Each row is a point on a tangle of strands that fork and nearly touch. The rows are in no order.
Two points are linked if the straight distance between their rows is under 38.9. Some points are linked to none.
J406: [ 16   1   2   4 -12  -8 -10   4  -3   0   4  -7   5  14 -20 -14  -9   6
   2  -8   8  -5   7   7  -5  10 -11 -20  23 -11  16   9  -4  15  12   2
   3]
J260: [ -3   9 -13   3   2   0  -5  -2  -2  -2  -1   9 -14  -5   0  11  14  -8
  17   8 -15  -2   8  -8  12 -28  28  15 -12   6 -17   4  -2  -9   1   9
   1]
J640: [ -3 -10 -15   4  -6  14 -11   8 -12   9  -4   7  -5  -7 -18 -11   9 -11
  18  26 -17  11  21  -5  13 -22  14  17 -14  -8  -8 -16  -1  -5 -20   5
   4]
J146: [ -3  26  12   5   0   6 -14   5  16  14   1   8  12   3 -22  -7   0  12
  18 -26  13  22   6 -14 -11   9 -15  -7   5   2  -7  -8 -20  17  10  -2
 -10]
J372: [  8  17   9   1   4  -3   2  -6 -12  -5  -2 -14   6  14  18  -1   0  15
 -17 -16  12  -4  -8  -3 -19  22 -11 -20  23   4  10   5   5  -6   9   0
   5]
J583: [-12  -9 -24   7  -1  16  -7   6 -13   7  -4  18  -1 -15 -10 -11   7  -5
  11  30 -13  15  21  -4  14 -23   9  20 -24  -8 -12  -3  -8 -11 -25   3
  -5]
J743: [-14  10   3 -23  23  -8  26   5   9  -4  10   5  -5 -11  22  19   4   4
 -22  -2  -7  -4 -20  -7  -2   3  11  27  -8  19 -16   4  15 -20   8   8
  -9]
J23: [-12 -25   9  -7  -3   5  15   1 -12  -9  -8  -2 -20  -7   1   5 -15  -2
 -13  18  -3 -14 -28  -4  -1   2  -3  21   6  -2   4 -21  -4 -19  -1   3
 -24]
J112: [ -4  -1   9 -11   5  -6  19  -1  -3 -15  -5   2 -11  -6  20   4  -1   5
 -36   3  -2 -20 -14  -2  -8   8  -5   2  10  17  -1  -4  22 -22   5  -5
  -3]
J691: [ -8 -22   9  -2  -3  -8   9   1 -18   1  -5 -20 -19  13   9   3 -22 -10
  -7   5   1   4 -17  -2 -10   5 -18   6  25 -11  20 -28 -14 -10   8  -4
 -22]
J499: [  1  20 -17   8  -4   7  -9  -8  -5   0  -8   7   1 -11  -3   4  21   4
  17   1 -17   4  24  -3  13 -20  23   8 -14   5 -17  19  -1  -1  -1 -11
  19]
J897: [ -6 -13  -6  -6  -1   7  -1  17 -11  31  -6   3   6  -6 -13  -5  -5   1
  -3  19   2  14 -12   0  -2   5 -21  15  -1 -24   2  -4 -16   7 -22  -7
 -12]
J549: [ -6   9 -20   1  -3  21  -3   1   4  -2 -15  13  22 -13  -3  -8   3  10
  -9   2   5   9   0   7  22  20 -17   5  -6 -20   2  19  -4  11 -15  -6
  -8]
J425: [  1 -24  12   0  -3 -14  12  -3  -3 -22   9   1 -20  -4   5   2  -7 -10
  -5   7  -1 -22 -17  -2  -4  -2   3  -5  -4   9  -1 -11   8 -22  11  12
 -11]
J911: [ -5  12  -5  -4   5   6   2  -4   1  -2  -9  13  10 -10  15   5   1  11
 -18   1   7  -2 -16   0   4  11   2   4  -8  -1  -8   4   7  -5  -2  -2
  -5]
J516: [ 11 -22   7   9 -11 -15  -2 -10  -7 -10   5 -15  -8  12 -14  -8  -6 -12
   5   7  -1 -17  16  11   8  -7  -7 -27  12 -11  27  -3  12   7  11   4
  14]
J273: [ 15 -10   4  -1 -16  -1 -16  10   2   6   1 -12   4  16 -37 -13  -1 -10
  17   1  -5  -4  19  13   8   4  -6 -11  14 -13  19  -1   6  20   6  -4
  18]
J92: [  2   2   0  -7  -2  15 -22  22   5  24   0   7   3   4 -41 -14   6  -6
  22  14  -8  11  20   1   3   4 -11   3   7 -16  -1   4  -8  21 -16 -14
   3]
J533: [ -2  35   7   4   5   9 -16  -2  16  11   0  12  14 -11 -13  -7   2  21
  14 -25   7  20  13 -14  -5   8 -10  -4  -4  -5 -14   3 -17  14   5  -9
 -10]
J722: [  9   2  12  12  -8  -7  -4  -3   2   0   8 -11  -1  32  -7  -9 -10  -1
   2 -21   7  13  -3   6 -22   8 -17 -26  19  -1  20  -8 -19   6  19   4
  -5]
J817: [ -1  -5   9 -13   2 -17  25   3  -4 -15   8  -4  -7  -7  26   0   2   7
 -33  -1   0 -22  -1   0 -14  12  -4  -2   5  19   2   2  29 -18   0  -7
   8]
J285: [-13  15  -9  -1  16  23  -5 -10  14   3 -22   8   7 -18   9   5   3  11
 -13  -7   6  22 -10  -1  13   5  -8  25 -20 -14 -11   0 -19   0 -15  -8
 -17]
J88: [  4 -36  17  10  -4  -2   7 -17  12 -13  15 -15 -12  20  -2   7  -5 -20
   7   5 -17  -9   2   9   8 -21   9 -17 -13   5  14 -25  11   0  19  12
   4]
J458: [  7  21   5   1   0   5  -3  -4  -6   1  -4 -10  17  10   3  -7   0  21
 -10 -20  13   3  -9  -5 -14  21 -19 -14  22  -3   7   6  -6   3  13  -1
   0]
J782: [ -5  -8   6   3  -2   2   2   9  -2  15  -5 -11  -5  14  -3   6 -11  -2
   0  -4  11  17 -22  -5 -22   8 -13  11  11  -7  12 -26 -26   3   4   6
 -19]
J125: [  9  -3  14   7   9 -12   3  -7  16  -7  20 -12  -5  17  20  14   1  -7
   7 -11   5  -2   0  10 -13 -10  19 -14   1  23  -3   2   6  -3   9  11
   8]
J3: [  2  21   4  -3   6  -4   4  -2   0   2   7  -8  -2   3  12  22  23  -5
  18 -11  -6  -1  22  -7  -2 -18  31  10  -5  18 -16  25   4   2  -1 -11
  25]
J32: [-18  -9 -25   3  -2  19   3   3  -7  -1 -12  21   8 -19   4  -8   3  -3
  -6  20   0  10   0   1  25   4  -5  15 -23 -11  -8   6  -5  -7 -26  -2
 -15]
J785: [  9  23   1   0  -3   4 -11   3   4   4  -1   4  24  -2 -13 -10  -4  21
   5 -19  10   2   5  -4  -6  16 -12 -16  13  -3   0  14  -4  16   8  -3
   2]
J153: [  4   9  12   3   7  -8   8  -4 -11 -11   1 -15  -6  14  26   5  -2   8
 -22 -11  10  -8  -8  -3 -18  18  -8 -18  21   8   9  -3  10 -14   8   1
   2]
J450: [ -1  21 -10  -1   1  15  -8  -3   7   1 -11  14  23 -14   1  -6   0  17
  -5  -7   6   7   0   0  10  17  -8   0  -8 -14  -7  16  -5  10  -6  -6
  -5]
J787: [ 17   0  20  11 -10   2 -12 -10  20   4  10 -15   4  22  -2  -2  -3  -6
  12 -20  -4   6  13  11  -2   0  11 -24   7  14   5  -5  -2  15  15   0
  17]
J540: [  0  -2 -16   0 -11  -2   5   2 -13 -14  -3  14   9 -14   2  -9  -1   5
 -10  12   4 -21  -1   8  12   5  -6 -13  -6   5   3  14  21  -2  -6  -1
  13]
J831: [ 12  20   9   4  -8   3 -16   2  13   8   5  -1  15   5 -20 -10  -4  10
  15 -24   7   4  16  -1  -5  11  -5 -20  17   6  -1   7  -4  21  11   0
   8]
J271: [  4 -32   8  -8  -4 -17  15  -6  -6 -33   9   7 -20 -10  -4  -1  -3 -15
  -5   8  -9 -27 -13  -5  -3  -9   1  -3 -13  14   0  -7  14 -25   8  12
  -2]
J461: [ 15  -2   3  -1 -13  -6 -17   9   4   4   5  -8   5  16 -34 -14  -5   0
  12  -7   2  -3  16  11  -1   7 -11 -16  24 -11  18   7   0  21  10  -2
   9]
J199: [-12   5 -12 -21  11  -8  24   6   2  -9   7  19   2 -19  19  10   7  -4
 -14   3 -13  -7 -10  -7   7  -6   8  21 -22  18 -20  14  19 -21  -2   1
  -4]
J856: [ -5  -8 -16  -1 -11   7  -2   9 -14   4  -3  14  10  -8 -13 -15  -6   3
   1  20   2  -4  -1   4  15   1  -5   0  -6 -17   4   3   0   4 -18   3
  -4]
J708: [  5  -5 -22   1 -13  12 -13  10 -11  -4  -6   1  15  -5 -30 -19  -3  -1
  14  17 -10  -8  23   7  19  -6  -1  -4   1 -10   9   5   9  12 -15   1
  24]
J136: [ -2  23  -4   9   0   4 -14  -6  11   9  -5  13  -5  -7  -7   6  17   8
  17  -6 -10  17  16  -7   2 -16  21  13 -10  -8 -21   8 -18   2   4  -4
 -10]
J644: [ 11   3  12  16  -4  -7   1  -8   1  -4   9 -14  -2  30  11  -1 -10  -1
  -4 -21   7   7  -8   3 -22  10 -11 -28  17   5  17  -8 -14  -4  15   8
  -5]
J128: [  6  -5 -15  -5 -10  11 -17  17  -6  11  -3   2  12   0 -36 -21   1  -6
  18  21 -12   0  24   6  13  -4  -6   1   2 -16   6   2   3  13 -18  -3
  15]
J338: [-10   3  -2 -17  10  -8  20   4   3  -8   6  11   0 -14  20  11   5   3
 -24   2  -6 -10 -17  -4   0   3   8  17 -12  18 -14   6  22 -20   3   0
  -3]
J981: [ 13  19  14   5  -5   1 -15  -8  12   4   7  -6  13   2  -4  -1   0   6
  13 -22   7   2  15   3  -8   4  11 -19  11  13  -7  11   2  14   5   0
  18]
J515: [ -1  21  -2   5   1   3 -14  -6   9   8  -2  13   3  -6  -1   2   4   6
  11  -7   1  12   6  -9  -2  -7  17   4  -7  -6 -18   4 -14   6   0   0
  -7]
J637: [  8  -5  -4  -7  -9  16 -20  22  -2  18  -3  -2   4   6 -36 -17   8 -15
  25  19 -16   9  25   3   8   1  -3   3   2 -16   3  -5   1  13 -15  -9
  16]
J974: [  2   6 -15   1 -10   6 -11   5  -3   4  -4  13  14  -7 -16 -15  -4   6
   5   9   2  -5   8   4  11   3   1  -6  -2 -14   1  10  -2  14 -10   1
   7]
J474: [ -5   6 -14  -7   8 -10   6   1  -4  -7   4  14 -12  -9   7  12  10 -10
  11   8 -13 -10   1  -9  11 -27  22  12 -16  17 -20   9   8 -15   2  11
   2]
J205: [ -7  -4  -4  -6   1  -4  -3  -2 -23   2 -11 -19 -10  14   4 -12 -13   7
 -14  -2   4  11 -12  -1  -7   9 -26   7  39 -16  22 -15 -10   6   9 -10
  -9]
J712: [  0 -11  -6   1  -2  14 -14  17  -8  24  -2   6  -3  -4 -23 -12   6 -19
  17  33 -17  15  19  -5   5 -19   3  14 -10 -11  -8 -16  -5  -4 -25   0
   2]
J498: [ -2  15 -11   8  -4   6  -9  -3   3   7  -5   8 -12  -2  -6   9  20  -3
  19   4 -17  10  14  -7   8 -24  28  19 -10  -6 -18   3 -14  -3   3   4
  -5]
J64: [-19   7  -9  -4  17  24  -1 -15  15  10 -26   1   5 -11   4  11  -3  16
 -18  -2  10  17 -19  -2   5   1 -15  30  -9  -7   0 -11 -22   2 -15  -3
 -17]
J229: [ 13 -19   3   6  -1  -5   3  -8   0 -15   6 -16 -10   6   9  12  10 -25
  19  -7 -17  -8   5   0  18 -21  19  -4 -16  19  -4 -11  15   1  10   6
  23]
J421: [  5 -33  18  11 -10 -10   6 -17   2 -12   9 -13 -11  19  -6   2  -8 -18
   3   8 -10 -12   9   9   6 -16  -2 -25  -2  -4  24 -20  10   0  15   7
   4]
J773: [-17   7 -17   0  10  23   0  -8  10  -6 -24  14   6 -20  13   4   8   1
 -16   3   4  19  -5   7  24   9  -9  23 -22 -13 -11   8  -6  -5 -22  -7
 -17]
J752: [  6 -19  15   4   6 -23  17  -5   3 -20  15 -10 -18   5  22   7  -3  -9
 -10  -2   3 -20  -4   1 -15   3   1 -20   3  18   6  -3  15 -18  12   5
  -1]
J114: [  7  -2 -15  -1 -11  -3   1   7 -21 -15  -3  -3   7  -1   1 -16  -8  13
 -13   6   2 -20   0   9  10  12 -19 -13  21 -18  16  17  12  10   6  -6
   3]
J143: [ -2 -10 -10 -11  -1 -14  15   4  -5 -17   6  17  -4 -17   8  -1   4  -5
 -10   7  -9 -20 -11  -4   3  -7   5   4 -18  22 -13   6  22 -20  -3   6
   6]
J325: [ -7   3  11 -19  19 -16  29   8   6  -7  18  -4 -10  -4  23  18   4   2
 -18  -6  -3  -6 -19  -5 -13   7  12  16   0  24 -11   3  18 -22   9  12
  -5]
J147: [  4  -2 -14  -2 -12  -2   6   5 -18 -18  -5   3   6  -8   6 -12  -3   9
 -16  10   4 -28   0   8  11  12 -16 -16   8  -5  10  19  20   1   0  -4
  10]
J251: [ -3  11 -16   0   1  -3  -6  -3  -2  -4   0  16   6 -13   8   2   6   2
   4   5   0  -6   4  -1   8 -10  16   0 -15   6 -16  15   9  -3  -6   0
  11]
J56: [ -5  23 -18   2   4   1  -7  -7   1  -1  -3  16   3 -14   7   6  14   5
   8   2  -7   4  16  -1   7 -15  19   6 -18   1 -20  23  -2  -3  -4  -7
   6]
J481: [ 11  -9  19   5 -11   4 -12   1  18   9   9  -8  -3  34 -20  -5  -9 -13
  10 -11  -4  14   8  15  -5  -1  -3 -17   6  -1  18 -17 -10  16  16  -2
   4]
J969: [-16  -2  -9   3  12   5   0   5   2   9   2  10 -11 -12   3   8  -3  -4
   9  11  -3  10 -16 -13   3 -10  18  26 -16 -11 -18 -11 -20  -4  -6  13
 -26]
J213: [ -1 -12   1   1   2   6 -13  20   0  34   0   4  -5   0 -24  -5   1 -22
  15  29  -9  16   4  -1  -4 -14  -4  12  -5 -15  -8 -13 -13   2 -26  -3
  -6]
J613: [  9  -8  -7   1 -12 -14  -2   4 -20 -10   1  -5   0   4  -6 -16 -10   5
  -5   5   5 -18   4   9   5   6 -14 -18  19 -19  19   8   8   6   7   0
   3]
J138: [ 13 -16  11  13  -7 -10  -3 -14   8  -8   6 -15  -5  12   2   2  -1 -12
   5  -3   2 -14   9  11   4  -8  11 -23   0  11  10  -5  13   4   9   7
  19]
J973: [  6  16   8   3   2  -3  -9  -8  11   3   8  -2   1   4  10  14   8  -5
  15 -13  -1   5  10  -3  -4 -13  28  -2   1  12 -17   9  -1   4   7   3
  11]
J174: [ -6  -4   3  -4   0   7   0   5  -5  23 -13 -10   0  12  -9   2  -3   7
  -2  -4  12  22 -20  -8 -21  12 -24  16  15 -10  14 -20 -27   9   3  -2
 -14]
J939: [ 10   6  14   5   2  -5  -7 -10  16   0  14 -12   0  14  15  13   4  -9
  14 -16   0   3   7   6  -6 -11  25  -9   3  20 -10   4   3   5   9   5
  15]
J220: [-10 -25   6  -5  -3   5  10   7 -14  20 -11 -11 -12  -2   0   9 -15  -2
  -7  18   1   2 -24  -3  -9   2 -16  23  13 -11  10 -25 -14  -8  -8  -1
 -25]
J774: [  5 -22   1 -13  -2 -20  18   0  -4 -25  11  11 -14 -15   2  -1   2 -11
  -7   5 -11 -26 -12  -5  -2 -11   4   2 -16  23  -8   1  20 -23   4  10
   4]
J761: [ 14 -12   0   7  -9 -20  -4  -3 -13 -11   5 -14  -6  11  -6 -12 -11  -3
  -2   2   5 -18  12   9   3   3 -12 -29  21 -14  24   7   6   7  13   1
   9]
J127: [  0  28   2  -2   9  -4  -4  -6   5   4   7   4   1  -2  10  21  17   3
  15 -11  -4   5  16  -7  -5 -16  27   8  -7   7 -21  24  -2  -1   3  -6
   8]
J86: [  5  24  11  -2   9   1  -4  -5   1  -1   4  -3  21   3  14   3   4  21
  -7 -20  17   5  -5  -7 -18  19   0 -10   4   7  -6  12   4  -1   3  -2
   8]
J27: [  2   7   5  -5  -2   8 -18  19   7  21   2  10   5   6 -37 -11  -1   0
  18  -2   5  15   9  -2  -4   7 -14  -2  11 -12   2   0 -15  25  -5 -10
  -5]
J875: [  4  -2   1  -8   0 -21  21   6  -9 -13   9  -2   0 -10  23  -4   3   7
 -22  -1   7 -26   5   5 -12  10  -1 -12  -1  18   5  13  30  -8  -4  -9
  21]
J221: [ -1   5  -8   2 -10   6 -16   3   2  10  -3  13   5  -6 -18 -12   0   0
  12   8  -2   5  12  -2   7  -4  11   0  -3 -12  -5  -1  -7  10 -11   1
   4]
J370: [ -3   5  12  -2   9  -6  14  -5  -7 -14  -5  -8 -15   8  23   8  -6   6
 -30  -4   4 -13 -15  -5 -12  12  -8  -6  21  13   6  -9  12 -20   9  -2
  -4]
J454: [ -6 -27  10  -2  -6  -6  12   2  -9 -15   4   3 -18  -5  -1   0 -11  -8
  -4  13  -1 -17 -23  -3   0  -2   2   7  -4   1   1 -17   2 -22   5  10
 -20]
J922: [ -9  16 -13 -16  15 -11  14   5   1  -2  10  15   1 -12  21  18   8  -1
  -3  -1  -5  -4  -1  -9   1 -11  16  15 -21  11 -21  20  10 -14   0   1
   1]
J505: [ 14  -8   8   7  -1 -13  -2 -12   3  -7   5 -15  -1   3   5   2   6  -9
   8  -4   4 -18   9  10   2  -7  15 -20   0  18   3   5  19   5   2   1
  29]
J417: [-18   6 -13  -2   6  19   7 -16   3  -4 -27   9   6  -9   1   2   0  12
 -29  11  13   5 -11  13  17   7 -27  17  11  -6  13  10  -1   4 -15  -8
 -15]
J359: [  1  -7   4 -13   7 -25  22   6   1 -10  18   0  -5  -7  20   9   5  -2
  -8  -4   1 -18  -5  -2 -12  -3  12   2  -7  26  -9   7  22 -16   2   6
   8]
J480: [ -1  35  12   5   7   3 -14  -6  15   9   5   8  13  -7   0   2   5  18
  16 -28   6  23   8 -16 -13   2   0  -1  -4   1 -19   3 -16   6   9  -4
  -9]
J728: [ -3  -6   3  -8   2   6  -4  15  -7  30  -7  -3   3   6 -17  -2  -3   4
   2   2  11  23 -17  -6 -18  12 -27  14  11 -16   9 -10 -24  14  -4  -8
 -14]
J600: [-11  12  -5  -3   9  15   4 -10   4  -1 -19   7   9  -7  11   7   1  16
 -26   2  10   2 -19   3   6  10  -8  11   0  -1   0   0   3  -4  -5  -5
 -10]
J202: [  5   7   1   6 -14   7 -20   1   7   9  -4   4  -4   1 -16  -4   7  -9
  18   0 -10   9  17  -3   9  -9  21   2  -1  -5  -7  -8  -5  11   0   0
  12]
J105: [ 14 -11   1   3 -18   3 -15   5   0   3  -2 -11   4   8 -28 -14   1 -14
  18   4  -8  -4  18   7  15   1   5 -10   4 -10  13  -8   9  14   0   2
  25]
J949: [-14 -17   0  -5   4  14   6   6  -4  25 -14  -4  -5  -7  -2  12 -12   5
  -9  15   4  10 -23  -7  -5   2 -10  29   1 -12   2 -21 -19  -1 -15   2
 -23]
J53: [  4   9  -1  -6   0  -6  14   4  -9 -11   2   1   9  -7  21  -1   3  13
 -25   1  10 -20   1   7  -8  17  -6 -12   3  10   6  19  28  -2  -3  -9
  18]
J882: [-15 -15   1  -1   6   4   7   9  -2   6   2   3 -13 -12   1   9 -12  -6
   5  14   0   3 -28  -8   0  -4  12  25  -9  -6 -11 -20 -13  -8  -5  15
 -27]
J468: [ -8 -12   9   0   2  -8   8  -7 -15 -13  -7 -18 -21  17  18   4 -21  -7
 -15  -5   1  -2 -16  -6  -5   9 -16  -5  31  -2  18 -24  -8 -16  14  -1
 -15]
J824: [-18   2  -7  -3   7  18   7 -14  -1   0 -24   7   0  -6   5   6  -4  16
 -29  10  11   0 -20   5   8   3 -17  18   9  -2  10  -5  -3  -2  -9  -7
 -17]
J369: [ 19 -13  15  14  -9  -1  -6 -14  15  -2   8 -22   2  18   6   2   2 -12
  11 -14  -7  -3  12  11   6  -3  16 -23  -3  14   7  -5   8  13  13  -1
  27]
J654: [ -5  11 -14  -5   5  -2   2   0  -1  -4  -1  17  10 -13  16   6   5   6
 -10   3   2  -6  -5   0   5   2  10   1 -17   6 -14  15  13  -6  -4  -2
   4]
J28: [ -7  -8   5   4   2   5   6   4   0   9  -8  -6  -7   3   3  11 -12   1
  -4   1   9   9 -28  -7 -13   7   2  15   6  -4   2 -25 -20  -3   3  13
 -23]
J376: [  9   9   3  -1   6  -6  12   1  -3  -4   7 -18  -8   7  16  21  21 -21
  21 -11 -13  -7  16  -6   6 -22  30   8 -10  24 -11  14  10   0   2  -6
  30]
J631: [  7  23  13   1   5  -3  -8  -7   6   2  11  -1  16   1   8   5   3  14
   8 -22  14   6   8  -5 -16   7  11 -14   5  12 -11  16   2   7   2  -1
  12]
J715: [  0  -6   2  -5   0   2  -9  19  -3  29  -1   5   4   2 -22  -7  -5  -3
   6   8   8  18  -8  -2 -12   6 -17   8   5 -18   4  -4 -20  15 -12  -7
 -11]
J920: [-14  11  -9   0  19  18  -4  -4  14   9 -16   5  -2 -17  10  11   2  12
  -6  -7   1  22 -15 -11   3   0   1  31 -23 -16 -17  -7 -30   0  -9  -1
 -23]
J932: [ 12 -15  17   8   8 -22  13 -13  11 -13  18 -20  -6  15  22   7   4  -6
   3  -7   7 -16  11  13 -16  -4  11 -25   1  27  13   3  18  -1   4  -2
  18]
J479: [-13   8  -9   5  15   8  -4   2   9  13  -8   9  -8 -15   6   9   1   5
   5  -1  -2  22 -11 -14  -1  -5  11  29 -21 -18 -20  -6 -31   0  -5   5
 -27]
J488: [-15  -5  -6  -4   9  21   0  -2   6  23 -20   0   3  -9  -1   9  -5  12
 -15   4   6  19 -19  -8   1   5 -15  30  -8 -15   1 -14 -26   7 -15  -2
 -19]
J971: [  5  -3   2  -3   5 -22  10   0  -2  -8  12  -2  -1  -5  14   6   5  -5
  -1  -2   8 -20   5   4  -7  -7  15  -8  -7  24  -6   9  24  -6  -3   0
  20]
J603: [  2 -20  14  13  -2 -11   5  -7  10 -11  14  -8 -14  15   5   6 -14 -14
   1   2   2  -7 -10   9  -5 -11   8 -14   0   4   8 -17  -1  -9  15  17
 -11]
J535: [ -8 -10  -6  -1  -2   5  -7  15  -5  25  -1   9   2  -6 -16  -8  -5  -8
   6  22   1   9  -4  -3   0  -5  -2  11  -9 -19  -4  -9 -14   1 -24   1
 -12]
J283: [ -4  -6 -18  -4  -9  -5  10   2 -12 -18   0  22   5 -20   6  -6   2  -1
  -9  13  -4 -17  -3   4  12  -4  -2  -4 -19  16  -6  10  24 -12 -10   0
  13]
J863: [  5   0   8  11   1 -10   4  -8 -10 -11   4 -18 -11  27  20  -1 -14  -3
 -12 -16   5   2 -10  -1 -15  13 -16 -26  24  -1  19 -11  -9  -9  16   4
  -7]
J754: [ -9  12 -21  11  -6  20 -13   0   4   7  -9  18   3 -16 -19 -15  16  10
  13  10 -13  17  32   2  13  -8   7  10 -19 -15 -12  15 -15   6 -14 -10
   1]
J318: [  1 -11  14 -19  12 -27  35   7   7 -15  26  -6 -12  -6  23   8   5  -6
 -11  -6  -5 -16  -9  -3 -16   1  10  11  -3  29  -5   5  20 -21   8  13
   1]
J106: [  5  -6  13   3  10 -19  12  -1   8 -12  19  -8 -11   8  23  13  -1  -5
  -4  -7   7  -9 -10   4 -16   0  12 -11   1  22  -3   0  13 -14  11  14
   0]
J910: [  9  -6   4  -1   9 -22   9  -5  -2 -10  11 -13  -1  -3  10   2  11  -9
   5  -5   7 -21  12   6  -2 -10  17  -9  -4  29   0  11  27   2  -8  -7
  36]
J437: [-19  -7 -26   4   1  14  -2   3  -9   0  -4  23  -1 -17  -1  -8   5  -4
   6  23  -7  10   8  -4  18 -14   8  18 -27  -8 -15   2  -9 -10 -21   2
 -16]
J431: [-15 -25   3  -6   1  10  12   6  -8   5  -6   2 -12 -12   0   6 -13  -1
  -6  20  -2  -5 -30  -6   2   0   1  27  -4  -4  -4 -21  -8 -13 -10   7
 -28]
J961: [ -4 -29  11  -2  -5  -7  11  11 -15  15  -3 -17 -16   7   2   5 -18 -13
   0  15   2   7 -19   2 -16  -1 -20  12  16 -14  16 -26 -16  -9  -1  -2
 -26]
J525: [  7 -12  15   2   8 -28  19  -4   3 -17  19 -14 -11   9  28   5   2  -3
  -9  -7   9 -19   7   4 -23   8   3 -22   4  22  10   2  21 -12   2  -1
   9]
J291: [ 14 -27  13   4 -16   0  -5  -1   3   4   4 -17   1  22 -19  -5   0 -24
  16   7 -13   1  15  14  10  -4  -3 -16  -6 -13  23 -21  10  13  10  -1
  18]
J373: [  8   8  -9  -1  -7   2  -3   5 -13  -4  -5  -5  13   5  -6 -15  -5  19
 -13  -5   7  -6  -5   5   2  17 -19  -9  23 -18  13  13   0  13   8  -4
  -1]
J855: [-14 -10 -15  -1  -4  13   2   7  -9   5  -8  16   7 -12  -2  -8  -4   2
  -6  21   3   2  -9  -1  16   3  -2  12 -15 -13  -5  -3  -4  -3 -21   1
 -14]
J732: [ 11  -3  -3   2   2  -5   6  -2  -4 -11   3 -13 -12   3  10  16  15 -23
  20  -5 -18  -9   9  -6  16 -25  26   5 -13  21 -11   2  14  -3   6   3
  26]
J975: [  2  30   7  -4  10  12  -3  -9   0   0  -5  -4  24   2   8  -2   4  28
 -13 -20  14   7  -9  -7 -11  21 -15  -5  10   0   0  10   1   0   6  -4
   3]
J111: [  7  26  -1   1  -1   5 -12  -3   6   3   1   8  24 -12  -5  -7  -2  19
   6 -14   6  -1  13  -2  -2  11   0 -14   4  -1  -8  22   0  15   0  -5
   9]
J383: [ 11 -18  16   6 -13  -4  -9   0   9   7   6 -10  -5  25 -19  -4  -6 -19
   9   5  -3   4   9  16   2  -7   0 -12   3 -10  20 -20   0  10   8   2
   5]
J872: [ -4  26 -14   9  -5  14 -14  -6  10   6  -8  16   5 -18 -15  -8  15  16
  16  -4 -12  12  31   2  10  -6  10   4 -14  -9 -16  20 -12   9  -4 -14
   4]
J864: [  0  21   5   3   5   3 -11  -5  10   7  -2   9  11  -5   1   2   0  12
   5 -16   9  15  -7 -12 -10   6   7   1  -5  -3 -14  -1 -16   5   5   1
  -9]
J319: [  0  30  -6   4   1   9 -16  -5  10   5  -2  15  15 -17  -9  -6   3  17
  12 -13  -3   8  23  -2   4   4   4  -5  -6  -7 -15  21  -7  13  -2 -12
   5]
J887: [-21   0 -22  -2   4  16   5  -3   3 -10 -16  20   6 -21  13   2   7  -3
 -13  12  -1   9  -6   3  27   8  -3  20 -25  -4 -13   7   2 -11 -19  -5
 -16]
J210: [  0  22  -3  -3   5  17  -5  -7   4   3 -15   3  22  -6   0  -6   1  24
 -13 -13  11   8 -10  -4   3  19 -17   2   3  -9   3   8  -7   8   0  -6
  -6]
J2: [ 14   4   7   7  -9 -11  -8   2  -2   0   7 -11   3  24 -12 -14  -8   5
   4 -19  10   4   5   6 -13  13 -18 -25  27  -6  20   4 -10  12  19   2
   0]
J915: [  0  -9  12   6   5 -13  10  -8 -10 -18   2 -18 -18  22  25   4 -16  -7
 -15 -10   1  -6 -12  -5 -10  11 -13 -21  22   3  17 -15  -3 -18  16   3
 -11]
J467: [ 13   5  16   8 -10   1 -13  -2  17   6   7  -4   3  21 -15  -4  -7  -4
   9 -18   6  10   7   8 -10   5  -1 -21  13   5   7  -8 -10  14  13   4
   4]
J905: [  9 -32  11   8   0  -4   7 -15   9 -18  13 -17 -12  12   7  11   4 -22
  12  -2 -18 -12   1   7  14 -21  14 -12 -16  17   4 -16  17   1  16  11
  15]
J393: [ -9   7 -17   0   2  23   2  -7   5  -2 -23   7  18 -10  -1  -3   3  12
 -20   5   8  11  -6  12  24  19 -25  14   5 -17  10  17  -1  11 -16  -7
 -12]
J843: [  4   1  -7  -3  -4  -3  -4   5 -20  -2  -5 -14   1  11  -4 -18  -9  13
 -12  -5   4   5  -8   3  -7  16 -24   0  34 -21  20   0  -6  13  13  -9
  -6]
J991: [ -8  17 -12 -14  15 -12  17   7  -2  -3  10  13 -11 -11  12  22  13 -11
   8   5 -13 -10   5 -11   4 -25  20  18 -18  18 -20  20   7 -17   2   9
   2]
J22: [  2  14   6  -1  -3   6 -15  11  10  16   0   9   9   4 -28 -11  -3   6
  14 -15   9  15   6  -7  -6  10 -12  -7  10  -6   1  -3 -18  22   4  -4
  -7]
J917: [ 10 -33  11   7 -14  -9   1 -10  -7  -7   3 -17  -4  14 -20  -5  -3 -21
  11  12 -10  -9  16  11  12 -12  -7 -20  -1 -12  28 -19  16   4   8   4
  13]

A fork is a point with three links, a tip a point with one. Leave the first point through the second and follow the links. Name the first fork or tip that comes.
J213, J535 | J28
J53, J875 | J975
J458, J372 | J53
J260, J474 | J917
J480, J533 | J708

Follow the links from the first point to the second, and from the first to the third. Name the last point that the two ways share.
J732, J431, J787 | J917
J949, J613, J213 | J285
J273, J32, J431 | J285
J728, J202, J691 | J32
J53, J600, J785 | J975
J376, J540, J369 | J917

A fork is a point with three links. Follow the links from the first point to the second and name the forks in between, in order.
J875, J111 | J975
J782, J468 | J32, J285
J915, J32 | J285
J905, J425 | J917, J114

Name the points in between on the shortest way along the links from the first point to the second, in order.
J991, J88 | J922, J199, J338, J743, J325, J318, J359, J971, J910, J505, J138, J369, J787, J467, J481, J383, J291, J917, J421
J600, J319 | J824, J417, J393, J549, J450, J210, J975, J86, J631, J981, J831, J785, J111
J644, J715 | J863, J915, J468, J691, J961, J220, J949, J488, J64, J285, J773, J887, J32, J437, J583, J640, J712, J213, J535, J897
J468, J273 | J915, J863, J644, J722, J2, J406, J461
